A landscape with many valleys, sampled at points; each row gives a point and its height.
From any point a ball takes the steepest step (drop divided by distance) to one of its 2 nearest points. It stops when none of these is lower. Distance is the straight distance between rows; heights are no part of it.
Z_513 height 524: [-50  32  18 -13 -41  23 -33   9  14  32  -7  -9   7  -8 -43  -7  13 -37
 -31 -12  16]
Z_479 height 373: [ 16  -1 -35   2  -2 -67  -5  37  37  20  22  49 -23 -12 -66 -30  -6 -50
   9  16 -42]
Z_78 height 450: [  0 -36  14  -7 -31 -38  50  32   0   6  44   9 -47  23 -24  14  21  -3
  43  18 -44]
Z_934 height 560: [ 45 -35 -10  -2 -32 -55  11 -21 -44 -46   4   7 -18  17  -4  38   8   5
  70  -1 -69]
Z_310 height 175: [ -4  26  17  -4  45  54 -19  54   6  36 -20  23 -53 -19 -17 -25 -17 -30
 -30  30  36]
Z_32 height 214: [ -4 -25 -15 -22 -12 -43  14 -50  26 -14  68  35  30   2 -35   0 -10 -20
   4 -59 -32]
Z_201 height 634: [ 15 -47  19  37  50  50 -12  22 -13   8 -17 -62 -12  19  16 -12  25  11
  -1  23 -12]
Z_511 height 236: [-41 -11  -1 -12  28  43   9  11  -9  27 -20 -10   6 -11  25 -10 -24  10
 -21  10  67]
Z_224 height 176: [-74 -19 -38 -29   1  49 -26  10  26   6  22   8  -1 -13  41 -69 -42  38
 -27  36  16]
Z_698 height 492: [ 23  30  19  21  -7 -13 -58  22  19  -6   3 -56  13  -3 -11 -17  17 -44
  -4  18 -21]
Z_401 height 591: [ -8  84   2  17 -29  12 -15  16   8  -8 -11  20  32   5  -2  -5 -12   3
 -45  32  25]
Z_207 height 215: [-37 -19   3 -48  -4   6  -6   2  41  26  59  20  61 -13 -21 -27   0 -17
   6  -3 -19]
Z_672 height 111: [-16  19   1   4 -22 -31   8 -23  35  13  -9  22 -11  20 -39 -21   0   4
  26   1 -42]
Z_665 height 265: [-37 -24 -18  20  28  55  -6  -3   4  21  28  21  16  -2  16 -45  23 -12
 -10  -5 -11]
Z_578 height 208: [-72  57 -20 -33 -38  37 -12 -11   0   3 -52  18  -6  34  -5   4 -22  26
 -45  10  66]
Z_722 height 163: [-68  14 -35   7 -14  29  -6 -10  -6  -6  -5  43  -4  34  -9 -20 -15  16
 -30   5  27]
Z_482 height 177: [ 90 -26  -9  -8  23 -48  45 -26  -7 -44  62  49  -6 -11  -8  24 -12  47
  40 -16 -69]
Z_873 height 377: [ 67  -9  18  33  19 -36  18 -30 -17 -24  16  12  31 -20  -2  11  12   6
  37 -23 -35]
Z_883 height 664: [-16   8   7 -22  34  60 -60  29   8  20 -39 -47  44 -36  24 -15 -44  -8
 -55   0  50]
Z_730 height 56: [ 52 -40 -11 -33  29 -27  73 -44  13 -13  50  29 -10  -9  15  14  -5  62
  51 -40 -51]
Z_588 height 274: [  8 -26 -11   5 -13 -31   3 -19   3 -48  50  11 -60   2   2  -7 -16  18
   8 -30 -38]
Z_899 height 151: [-64 -28 -22 -37   9  43 -45  42   9   1  24  -2   7   3  -2 -48 -37 -15
 -34  27  -4]
Z_111 height 639: [ 46  14  28  34  40   2 -15  40   6   6  -9  10  48  20 -45   9 -26 -55
 -20   8  26]
Z_536 height 288: [ 47 -42 -47  -1  28 -48  28   4  48  12  86  57 -19   1 -79 -29 -12 -25
  -1 -32 -56]
Z_790 height 166: [-30  17  -7  -6   6  -6 -27  18  31  13 -31  36 -29  26 -37 -31 -25 -20
  14  29 -14]
Z_53 height 121: [-46 -13 -10 -53 -28 -40  30 -39  35   4  11 -19  13 -31  47 -14 -19  33
  35 -26  47]
Z_857 height 246: [  5  20  -7  14 -19  30   8 -60 -62   0 -77 -55 -27   6  67  29  51  54
 -17 -11  29]
Z_139 height 603: [ 33  80   0  59 -35   1 -21   9 -10 -16 -14  -4  21   3 -27  10   3 -21
 -56   2  12]
Z_422 height 616: [ 34  51  24  48 -35  -3 -21 -18 -10 -36 -16 -18  59  21 -12  27 -18   5
 -28  -5   1]
Z_440 height 651: [  5  23  15  19  41   5 -31  56  -3  21  10   3  23  -9 -23   8  10 -74
 -24  34  35]
Z_833 height 58: [-24 -24  -2 -30 -23 -22  25 -33   2  23 -18 -55  -9 -33  72   6  21  27
  37  -4  26]
Z_767 height 467: [ 14  32   4  36 -61 -57  11   3 -32  -9   4  42  13  31 -26  35  11 -31
 -23  -1   3]
Z_335 height 335: [ 55 -25 -51  30  -2 -54  27  12  12   2  34  50 -39   4 -57 -14   0 -27
  34 -18 -55]
Z_84 height 201: [-46 -49 -57 -32  32  29   7   8  24  49  -5  -7  -7 -15  36 -60 -23  30
   9  30  21]
Z_259 height 293: [ 93 -25  37   7  27 -47  20  -8 -19 -39  48  18  10 -28  14  25  10  10
  40  -2 -85]
Z_808 height 451: [ 62  -8   3  36  45 -30 -37  31  17  -3  36  21  43 -40 -59 -22   3 -64
 -30 -26 -11]
Z_900 height 237: [ 24 -21  32  18  47  18  36  25   4  13  44  24 -23 -25  22 -10   3   8
   5  10  -3]
Z_839 height 432: [ -2  26  24  26 -65 -37  37 -26 -32 -28  10  10  15  32 -15  50  43  -6
  -6 -18  28]
Z_768 height 514: [-42  22  16   1 -16  29 -54  -3  11  20  -4 -31  11 -25   6 -21  21 -50
 -10   3 -26]
Z_520 height 405: [ 10  -8   3  -5   4 -45  19  46  20  16  16  21 -28   0 -31  -4  16 -52
  30  33 -19]
Z_647 height 649: [ 22 -37  13  22  68  23 -44  37  13 -13  -6 -29   0  13   5 -13 -20  -7
   3  21 -17]
Z_723 height 219: [  5  27  31  15  17  15 -17  33  12  22 -37  27 -65  10 -41  -7 -11 -32
  -4  22  -3]
Z_888 height 310: [-50 -12  -7   8   9  17   7 -23 -13   4  12  -1  -6  13  49 -13  23   1
   4  18  -4]
Z_952 height 426: [ 40  39  -3  25 -56  -1  22 -12 -65 -17 -56 -28 -28  30   1  70  44  16
  14 -20  -7]
Z_220 height 186: [-38 -41  -2  -2   4   7 -34  25  10  -6  26  -4 -15   2  -5 -12 -35 -20
 -14  -2  16]
Z_3 height 119: [-40  41  -2 -30 -21  32 -69  44   9 -10   8  12  19  -3 -19 -30 -52 -28
 -50  24  21]
Z_289 height 549: [ 21  27  30 -23  33   7  -1  65  13  35 -40 -43 -20  -3  16  10  -4 -33
   4  68  19]
Z_622 height 233: [-56 -35 -23 -30  36  40   0  -7  34  32  39   6  64 -14  14 -37   4   8
   0   9 -10]
Z_589 height 196: [ -4 -18 -12  19 -21  14  25  -7 -24 -21 -41 -24  -6  68   0  20   5  20
  37  25 -22]
Z_591 height 342: [ 19 -15 -18  28 -16 -16  12 -34 -18 -35   3  -5 -53 -37  11   8   0  29
  24 -38 -19]
Z_741 height 670: [ 14  12   5 -16  14  25 -31   9   3  52 -56 -67  21 -49  55  -1 -18   4
 -19  -1  70]
Z_400 height 566: [-16  70  -7 -33  15  27 -21  68   2  51 -42 -32 -20  24  31  12 -11 -23
 -30  75  39]
Z_394 height 504: [ 54  19   6  31  -7   6   3  34 -67  -9 -41 -39 -47   6   5  66  30 -16
   5  13  -4]
Z_998 height 674: [-18  39  -8 -46  41  61 -79  96 -37  21 -19 -15 -15 -28  -4   7 -17 -79
 -77  16  80]
Z_82 height 202: [-43 -25  -1  -2  15  35  31 -43 -17  23 -25 -28  38  -5  61 -22   7  30
 -29  -7  54]
Z_308 height 222: [ -9 -38  -8 -18  -3 -10 -18  -1  49 -22  39 -10 -30  -4  -4 -27 -42  17
  -4 -28 -11]
Z_806 height 576: [ 21 -17  37  21 -16  44   0 -38 -39 -18 -31 -51  10  -1  14  29  38  40
  10 -18 -38]
Z_493 height 629: [ 35  30  19  40  -8 -21 -29   4  -3 -24 -23  27  75  30 -52  19 -38 -35
 -24  -3  23]
Z_606 height 227: [-16 -55 -64 -28  34   9  37 -30  24  43  16 -17  -6 -25  57 -47 -15  49
  34   6  -9]
Z_865 height 253: [ -8 -35  -7  11   1  25  63 -16 -18  33 -25  -7  -5  10  34  19   6  51
  36   4  11]
Z_27 height 83: [-26  35 -14 -35  30  39 -72  63 -20  -5 -20  55  20 -24 -31 -29 -45 -59
 -43  36  32]
Z_582 height 146: [-60  26 -10 -54 -31 -19  11 -31  29 -29 -12  17  24 -25  25  -7 -17  37
  12 -31  69]
Z_281 height 506: [ 27  11   6  31 -36 -67  14  -8 -28 -39  -1  31  -5  19  -7  33  14 -27
  38  12 -31]
Z_253 height 403: [ 11  -2  -8  -9 -40  -8  33 -43 -28 -48 -31  -4  -4  17  23  15  45  80
  58  22 -62]
Z_229 height 195: [-65  10 -25 -40 -36 -11 -10   1  29  14  30  38  39 -27 -33 -32 -12 -25
   0 -12  12]
Z_238 height 678: [ 10 -12 -29  24  38  24 -23   2  -5  34 -36 -52 -15 -64  41   2 -11 -11
 -10 -30  64]
Z_405 height 162: [-46  34 -13 -11 -63 -32   7 -35  40   2   6  40  25   3 -45 -19  24  11
  12 -11  -8]
Z_993 height 312: [-28 -20  43 -25 -17 -27  15 -16  13 -22  47  32  20  14  -2  21 -31   6
 -18 -18  32]
Z_240 height 612: [ 34 -44  15  23  33  50 -13 -15 -14   6 -24 -59 -14 -13  39 -12  14  37
  10 -10 -49]
Z_599 height 307: [ 12   4 -17 -16 -49 -37  42 -52 -14 -69  23  20  13  33  -8  19  25  75
  49 -17 -59]
Z_29 height 140: [-31   2   4   5  -7  26  28 -67 -40   3 -57 -41  10 -17  87   3  36  48
 -26 -11  51]
Z_241 height 159: [ 12   3  -5 -37  -1 -56  39 -98  27 -46  55  60  35   1 -25   4   0  31
   6 -63 -31]
Z_825 height 663: [ 25  45   9  -1  53  33 -54  85 -22  18  -1  -8  12  -3  -5  31   7 -81
 -70  25  61]
Z_16 height 496: [ 12 -41   3  -3 -12 -26  26  34 -22  14  11 -35 -62 -10  16  17  19 -13
  50  10 -17]
Z_530 height 327: [ 41  -9 -31  22 -21   9  32  -1 -49  -9 -43 -27 -21  23  18  31  23  57
  52  28 -46]
Z_5 height 408: [ 28   4  18  35  10 -14 -27  -7  -5  -2  -3   5 -45 -43   2  -5   4 -29
   5 -23 -21]
Z_751 height 167: [ 36 -47  -8   0  46  -7  63  -7   3  11  49  33 -17  -5  30   2  -1  20
  38 -13 -16]
Z_707 height 503: [-10  22  28  20 -40   0 -11 -16  -4   7 -24   5 -13   4 -39  18  22 -17
 -22 -38   0]
Z_378 height 252: [ 34 -27 -27 -16  13 -63  12 -43  51   6  54  66  18   9 -77 -14 -26 -18
 -14 -58 -62]
Z_618 height 421: [ 47 -21 -10  40  31 -18 -10 -13  12  -4  31  14  35  -6 -35  -7  -5 -30
  14 -25 -35]
Z_566 height 189: [-52  40  15 -28 -59   3   5 -34  20 -29 -54  -2 -23  16  15  -1  -5  53
 -18 -24  64]
Z_817 height 659: [ -1 -27  12   1  73  65 -68  44  -1  10 -22 -35  23 -10  11 -30 -26 -13
 -37  19  31]
Z_485 height 579: [ -2  85  12  -3   0  38 -20  70   6  29 -17  -2  23  22 -10   5  -9 -20
 -51  71  33]
Z_370 height 532: [  1  30  41  28 -23  21 -39 -53 -13 -12 -31 -37  -4   9 -11  14  34  -2
 -16 -40 -22]
Z_813 height 528: [ 20   0  28  -2   3 -19  11  49   2  28 -11 -55 -36 -18  23   8  11 -14
  31  33  10]
Z_70 height 127: [-23  -7  27 -23  59  28 -55  59  10   2   5  34 -10 -40 -16 -40 -22 -44
 -39  17  23]
Z_436 height 230: [ 33   0 -12 -33 -34 -67  60 -79  29 -86  61  47  25  45 -24  17  26  72
  15 -41 -58]
Z_745 height 341: [-14 -45  16 -22 -22 -31  50 -36  21 -17  56  -7  16  21   8  30 -14  24
  29 -33   9]
Z_641 height 73: [-45  29 -11  26 -32   3   8 -17 -19 -24 -35  15 -17  70  -7  12   5  22
  -2   9  -5]
Z_332 height 170: [-24 -78 -36 -15  19  11  61 -29 -10  50 -17 -25  -6  -8  70 -22  23  54
  37  19  23]
Z_830 height 276: [-12  -6  13   2  -4  42  35  11  -4  56 -31 -34 -11   0  26  23  13  20
  -8  11  37]
Z_356 height 457: [ 37   4  14  23  12 -28 -48  22  -6 -10 -26 -38 -38 -14 -14   5  28 -50
  30   9 -36]
Z_269 height 349: [ 18  68  16  23 -32  30  14 -37 -39   4 -70 -43   2  28  20  51  50  43
   0   0  -4]
Z_305 height 383: [ 16 -29  17  16 -37 -27  34 -22 -16 -27  10  -7  22  19 -25  50   7  17
  18 -43   8]
Z_7 height 284: [ -8 -12  44 -12  31   2  22   3   0 -14  30  31  -1  -6  31  13 -22   2
  -2  -2  41]

Where does a ball stop that starts at each point below?
Z_745 | Z_730
Z_883 | Z_707
Z_665 | Z_672
Z_768 | Z_899
Z_422 | Z_241
Z_16 | Z_241
Z_808 | Z_730

Call two points neighbours if one is among the 2 nearest of the other. Go from one point of each pair to the other, from neighbour to neighbour, staying as low as possible. Name the highest point that can't be avoided.
Z_833 and Z_899 | Z_606
Z_707 and Z_833 | Z_513
Z_241 and Z_27 | Z_253
Z_29 and Z_899 | Z_830
Z_899 and Z_672 | Z_723
Z_641 and Z_833 | Z_578
